A landscape with many valleys, sampled at points; each row gives a point and its height.
A ball rolls from a point to the lowest of its 2 nearest points, and stops where none of them is lower. Distance is the straight distance between rows; heights are no part of it.
k198 h=291: [ 17  30  -7   4  23 -33  40  19  20  20  53   5 -24 -46 -45   8  15  -5
  11  18 -42   1]
k285 h=528: [  4  12 -17  58 -28 -30 -24  -5 -21  -6  -9  57 -28  -1  13 -65  26  10
   4 -12  63  25]
k214 h=593: [  1 -21 -10 -49   8  13 -11   0 -30  14 -24 -19  22  17  35  12 -59  -1
  19 -18  23  -2]
k622 h=412: [ 51  19   2 -21  -2 -46  30 -22  39  26   4  -6  -6   0 -72  44   6   6
  54 -31  -3  49]
k500 h=576: [-16  -6  42  22 -57  13 -34 -24  -9 -18 -59   3 -22  26  35 -25  -4  -4
  -3  25  56  55]
k926 h=342: [  8  15 -66   4   7  -3   8  11 -26  16  -5  -5 -10 -24   9 -18 -34   0
  27  11   3 -18]
k765 h=651: [ 16   3  24 -51  -2   0  39  -4  -9  31  -9 -12   1 -41  24   9 -56  -8
   7  28   0  32]
k854 h=534: [  0 -16  36  -7 -39  -4 -16 -44   2 -17 -36  37   4  24  37 -34   9  14
 -21 -17  40  57]
k783 h=536: [ 28 -24  -1  -4  34 -48   0  17 -20   4  56 -12  -5 -19   2   9 -32  11
  12  -1  19  13]
k68 h=787: [  7  34 -77  34  40 -29   4  32 -25  16  67 -10 -12 -51 -20  -3 -26  -9
  31   0 -23 -53]
k335 h=565: [  6 -11 -30  51   8 -23 -43  12  -5 -17   9 -18 -20  27 -29  12  30  -4
  19 -13  28  -8]
k389 h=624: [ 15   0  45 -39  -8  -8  15 -19  23  15 -29  20  27  38 -32  11  13   8
  19 -58   6  26]
k758 h=458: [  2 -47  28  57  28 -26 -56  14 -11 -27  26  -6   1  45 -31  26  63 -11
 -16 -22  28 -10]
k143 h=263: [ -9  23 -42  63  15   4 -19  53 -11 -26  31 -38 -37 -13 -14   0  21 -26
  -3  32 -32 -70]
k880 h=470: [-10  34 -21 -31 -27  46  30   1 -12  43 -79   4   0 -20  18 -13 -51 -20
  30  30   2   1]
k172 h=524: [ -4  56  29  52 -31  -8 -21  20  -6  16 -45  52 -21  23 -33 -53  37 -13
  38 -19  43   9]
k183 h=539: [ -9  -4 -11 -66 -10  35  23 -29   4  20 -49   7  41   9  30  -4 -34   9
  -3 -23 -12   6]
k289 h=801: [ 18 -28   1 -47  -8  -8  24 -63  31  -4  12  43  49  20 -29  12  21  40
  -6 -81 -26  19]
k4 h=518: [ -6 -25  48   9 -38 -10 -23  -3 -41 -11 -25  11 -15   1  57 -35 -50 -18
   2  12  88  64]
k816 h=439: [ -9  44 -41  18 -36  21  28  -8 -12  30 -49  36 -33 -48  26 -58  -5 -11
   8  42   1   9]
k313 h=533: [-38  -7  77 -25  -4  56  -4  17  28 -22 -36 -35  12  37   3  22  33 -13
 -42  42 -35 -12]
k643 h=760: [ -4   2 -27 -21  -1  22  17 -38  59  -8  12   9  27  24 -43  35  51  25
 -14 -37 -56 -19]
k759 h=274: [ -7 -12  36 -35  36   8  24  45 -10  16  29   1  34  -6  16   1 -23  -1
 -15 -14 -23 -46]
k773 h=757: [ 14   8 -34 -14  31 -21  19  31 -41  29  39 -24 -29 -68  11  -7 -65 -18
  34  54 -17 -14]
k619 h=304: [-24  -6 -17  72  -8  19 -37  32  -9 -49   4 -31 -43  15  -3  -3  49 -13
 -29  46 -10 -43]
k749 h=469: [-16  49 -27  46 -17  14  10  -3  36   2  -6  42   7   0 -24 -26  70   6
 -14 -27 -20 -27]
k701 h=320: [ 15 -14 -74 -30  -2  -8   1 -66  33 -16   2 -11  10   9 -13  34  -5  34
  -4 -14 -19  24]
k693 h=686: [-11 -21  59 -50  -2  15  35  10 -24  14   6  -8  23 -54  69  -6 -73 -23
 -23  25  22  26]
k369 h=519: [ 54   1 -29 -41   0 -44  26 -49  24  19   8 -30 -11 -17 -41  55 -31  18
  48   3 -10  59]
k790 h=380: [  3  38 -14  37  -7 -34  18   6  12  13  32  50 -25 -44 -16 -44  35   2
  -2   5  -1   8]
k433 h=484: [-41  32  23 -42 -30  69  33   7 -10  27 -79  14  32 -11  45 -29 -34 -12
  -7  13 -15 -15]
k291 h=477: [ 25   8 -34 -23 -22 -20  16 -56  16  11 -26  14  -3  -4  -5   4  -5  22
  17 -18  10  54]
k682 h=557: [ 11  23   4 -11 -26 -17  -1 -12   3  21 -45  22  -1  22 -15 -13  -6   0
  44 -32  36  43]
k78 h=408: [-42 -26  22  27 -42  47 -38 -16   5 -52 -36 -17 -26  21  53 -14  26   1
 -53  65   8  15]
k757 h=213: [ -6  29 -16  41  23 -20   6  49   9  -2  56 -20 -31 -28 -45   8  35 -17
   5  24 -32 -33]
k805 h=415: [ 24 -32   4 -60  49 -15   0   2  -8   9  51 -36  31  -3  15  41 -62  21
  13 -10 -24 -19]
k689 h=698: [  9  19   9  24 -15  -5 -17 -14  53  -4 -17 -13 -17  39 -69  39  55  -6
  20  -5  -4  21]
k116 h=718: [  5 -48  36 -36  19 -13  -3  15 -44  -4  47 -33   2 -36  71   4 -78 -11
 -22  39  27  17]
k574 h=508: [-37 -13  51 -17   8  65 -27  44  -8 -25 -37 -65  10  35  14  27  -4 -27
 -24  44 -24 -44]
k413 h=475: [-10  19 -14  22 -40  11  -7 -30   1  -2 -40  40  -7   4  24 -46  16  12
 -15   5  22  21]
k240 h=503: [-41  11  30 -52 -34  74   7 -32   8   3 -85  13  40  31  38 -17  -8   1
 -15 -10  -8   7]
k592 h=493: [-25  49  16  71 -12  10 -15  35   1  -1 -20  44  -9  12 -21 -51  68 -15
  -4 -17   6 -33]
k847 h=373: [ -8 -56  79  37  39 -10 -42  38 -18 -30  29  -7  -1  29   4  15  53 -11
 -46  10  16 -17]
k890 h=643: [ 26   1   2  45   1 -38 -25   0  19   3  11  -2 -18  39 -71  29  41  -8
  34 -37  29  22]
k411 h=420: [-11  55 -35  46 -23   2  21  10   1  19  -3  40 -52 -59 -10 -66  34 -17
   1  48 -25  -7]
k811 h=221: [-22 -10  53  13  38  10   3  53 -19  -5  16  22  36  11  26 -24  19 -10
 -43 -33  -8 -53]
k103 h=359: [-27 -38   8  37  -7  25 -56  13 -18 -52 -22 -31 -18  42  29   0  28  -3
 -39  35  13 -16]
k625 h=689: [ 15 -31  36   0  12 -20  -4 -22  14 -11  13  20  14  32 -29  17  34  15
  -4 -43  10  16]
k974 h=312: [  6 -23  83  32  17 -23  -7  30  17 -23  47   2 -26  -3 -17  11  61  -6
 -41  32   0  15]
k646 h=450: [  4 -19   5  -6 -23  -5 -22   8 -55   2 -35 -25 -21  12  40 -10 -72 -23
  40  17  72  32]
k599 h=183: [-14  12 -90  39 -23  17 -19 -33  20 -26  -9   7  -3  15   0  -3  40  22
 -17 -13 -14 -29]
k383 h=734: [ -1  37 -25  19 -17  14  11 -14  65   2   4  -7  -6  11 -61  36  63   5
  -7   0 -50 -20]
k427 h=652: [ 17 -29 -23 -37  28   1 -50   7 -22  -3   4 -52  14  35   7  40 -51   5
  41 -20  12 -16]
k941 h=771: [  9  45 -53   7  42 -28  28  54 -43  47  48  -3 -22 -75 -24 -17 -51 -31
  56  22 -35 -43]
k582 h=268: [-12  22 -82  30  -2  11   2  -3  -8   3  -3  21  10 -15   4 -24   4   5
   0 -29  -8 -44]
k253 h=289: [ 38  21  37 -16  -4 -45  52  -5  44  18  30  11 -16 -31 -61  24  24   3
  14  -7 -27  41]
k611 h=325: [ 13  -2  12 -41  55   2   4  48 -27  20  54 -39  32 -25  36  21 -64   2
   3   6 -34 -58]
k652 h=456: [-22  27 -65   3 -23  55  28   3 -41  29 -58   8 -16 -46  46 -41 -50 -17
   8  47  -8 -29]
k617 h=402: [ 33 -32  27 -11  10 -43   5 -15  10 -10  36 -20 -19   0 -10  29  -9  16
  -2  11  16  52]
k656 h=756: [ 23 -55   5 -23  13 -26   1 -69  28 -28  46  14  27  31 -39  37  34  39
 -22 -53 -19  30]
k485 h=82: [-10 -21 -81 -11   7  15 -30 -43   5 -23   6  -9  24  36  -2  17  15  23
  -9 -47 -11 -23]
k243 h=792: [  5   0 -57   6  28  -7  19 -35  38  -1  53   1  36   1 -45  38  20  27
  -1 -56 -43 -40]
k80 h=444: [-48  -8  45   6 -36  60 -32   1 -19 -26 -57   8   9  22  65 -32  -8 -10
 -43  31  23   2]
k200 h=815: [  3  11 -56  32  30 -28  -3  12   6   0  55  -5  14  -9 -31  19   4   7
   9 -34 -15 -43]
k412 h=433: [  7  23 -11  24 -10 -18  28 -24  35   6  27  63   7 -18 -17 -30  54  27
 -23 -39 -17   0]
k937 h=164: [-11 -27  26  40  40 -24  -7  33 -21 -17  50  45  34  11   9 -26  37  11
 -37 -54  14 -37]
k737 h=399: [ -9  -3 -21  11 -13   9  -9  26 -39   2 -26 -14 -22   2  30 -32 -47 -15
  24  20  35  -9]
k810 h=549: [ 37 -12 -28 -50  37 -31  17 -28  15  12  44 -35  11 -16 -24  58 -46  26
  36   5 -29  11]
k521 h=568: [-11  12  26 -34 -11  34  20  -1  37   2 -31  -9  13  18  -9  25  17  -3
 -15  12 -35  -4]
k567 h=192: [ 17 -29  92 -13   0 -22  11  -9  35 -17  16  -7 -18   7 -13  21  32   2
 -29  17   4  50]
k124 h=607: [ -9 -14   1 -25   3  25   5   3   4  -9  -4 -24   7  -3  30  10 -13   6
 -26  32 -14  -1]
k307 h=479: [-50 -34  58 -18  -6  64 -38  16 -23 -34 -57 -24  30  55  40   3  -4 -20
 -29  12   6 -25]
k493 h=740: [  9 -10  25 -24  26 -20   7  57 -48  24  41 -21 -12 -43  34  -8 -77 -27
  19  36  18  -4]
k192 h=581: [ 34  -9  -2 -59 -10 -24  26 -43  -6  20 -24  -2  13 -10  18  14 -58   7
  23 -16  27  54]

For each start below, name the point where the ball stops.
k313 | k757
k214 | k790
k810 | k937
k243 | k567
k200 | k291
k500 | k485
k427 | k937
